Points, in no order, along strands that fork and pass close to each other.
Two points are linked if the straight distance between their rows is under 30.2. Some points are linked to none.
(256): [ 12.8 -38.6  44.6 -26.9  12.1 -27.0   7.6   1.0]
(82): [ 16.9  19.4 -17.2   4.1  -2.0  16.9 -43.3  -6.9]
(543): [ 15.9  21.6 -22.0 -22.9 -22.4 -10.3 -29.7  -1.3]
(318): [ 23.3  15.5 -15.1   6.5  -0.9   2.0 -38.6 -19.4]
(320): [-12.6 -10.8   0.5 -14.0  32.0  26.5  14.0  40.3]
(41): [-8.8 -2.4 -4.8 15.8 36.2 42.2  1.0 19.0]
(227): [ 14.6 -33.2  25.7 -31.8  37.6  -9.9   4.6  12.7]
(70): [ 15.0  25.8  -5.6 -23.2  26.0 -43.7  11.3 -31.4]
(530): [-20.3  -3.2 -14.2  12.0   6.5  36.8   1.9  32.2]
(377): [-12.0 -19.8   8.8   6.2  39.5  11.8  21.8  13.1]
(192): [ 12.3   8.2  -9.5 -13.2 -30.6 -39.6 -10.1 -20.0]
(160): [-16.1 -25.7  27.2  10.9  28.6  -3.6  39.9   1.4]
(132): [-19.2 -24.3  37.2  16.8  18.5  -6.7  44.5  -7.0]
(476): [-21.3 -21.4  43.7  29.7  13.0  -4.0  48.2 -17.8]
(494): [-22.7 -12.7  32.5  47.3 -27.5   0.3  41.7 -25.3]
(64): [  6.0  37.2 -24.6 -39.5  16.2 -23.4  14.0   2.6]
(529): [-18.0  -7.0  -5.9  -1.5  21.5  38.4  13.5  40.9]
(202): [-21.4 -13.8  16.8  46.6 -33.3  -0.2  25.1 -18.5]
(234): [  8.0  23.7  -6.8 -19.0  22.8 -45.3  24.9 -32.2]
(413): [ 25.4  17.0  -7.6 -11.2   2.3 -28.6 -22.8 -27.2]
(291): [-10.8 -13.4   2.9  14.1  41.8  27.7  14.1  10.6]
(267): [ -7.3 -21.4   7.7 -24.4  31.3  13.8  18.0  34.7]
(107): [ -1.8  18.3 -12.7  19.0  12.2  50.4 -26.5  21.9]
(466): [  1.8 -32.5  23.3 -19.2  37.2  -9.6  21.9  13.8]
(333): [-22.9 -20.0  46.8  32.9  -2.3   0.3  57.6 -18.0]
(172): [  8.8   0.5  -6.1   7.1 -33.6 -30.0 -16.1 -24.6]
(459): [  2.3 -19.7  13.4 -35.4  33.7   8.0   9.8  36.8]
(48): [ 21.6  19.4  -9.2 -22.0  10.3 -39.4  -4.6 -28.5]
(395): [ -7.0  -3.2 -21.0  21.7 -24.6  21.0 -18.7  10.5]
(19): [-14.7  -2.9 -19.9  16.9  -9.7  33.4 -11.5  20.3]
(166): [ 17.0  33.5 -19.2 -18.7 -17.6  17.3 -46.1   8.7]
(46): [ -6.6 -28.0  19.9  -2.2  35.2  -1.2  29.8  10.9]
(458): [ 19.4  32.0 -18.7 -28.2 -17.7   5.8 -39.7   8.2]
(570): [ -4.2   2.3 -25.9  13.0 -32.6  14.4 -27.7  10.7]
(364): [ -5.6  12.3  -8.8  14.4  30.7  52.3 -11.3  21.9]
(45): [-13.1  -9.8   7.1  35.1 -44.9 -10.2   0.8 -21.9]
(328): [ 21.3  14.7 -16.9  -3.1  -4.4 -11.0 -34.4 -22.5]
(332): [ 10.3  12.9 -21.8 -12.7 -33.7  -7.4 -29.8   1.5]
(71): [ 10.8  22.6 -20.0   7.3  -6.3  31.8 -42.0   2.1]
(249): [-21.2 -15.5   5.7  40.9 -35.9  -2.0  13.2 -12.5]
(74): [  7.0  12.3 -15.4 -25.6 -28.1 -36.8  -4.5  -7.6]
(514): [  7.7  23.4 -19.6 -36.1 -10.7 -35.1   3.1  -2.2]
(223): [  9.6  28.3 -23.8 -43.5  -3.5 -27.4   3.8   5.2]
(239): [  2.8  -3.6  -4.3  14.9 -46.2 -24.0 -13.0 -24.9]
(36): [ -5.7  -7.1   8.0  30.0 -51.5 -23.2  -1.2 -28.0]
(453): [  4.9   7.8 -26.7  -3.8 -43.3   2.3 -29.6   9.4]
(325): [-20.8 -12.5  44.7  44.1 -17.0   4.0  52.6 -30.1]
(85): [  6.5  21.8 -13.1  12.0   1.7  46.3 -38.5  15.0]
(273): [ 12.2 -28.0  19.7 -40.8  33.9  -4.5   0.9  21.8]

A fork is a point with three links, a tip a point with one. Leave the first point through the second and follow the links. Name the first fork or tip that comes.
(202); (494): (46)
(413); (48): (234)
(19); (395): (166)
(192); (74): (64)

Name the points in between on the shortest way along the links from the first point to the second, in order.
(71); (377): (85) > (107) > (364) > (41) > (291)
(172); (45): (239) > (36)
(570); (458): (453) > (332) > (543)
(48); (82): (413) > (328) > (318)
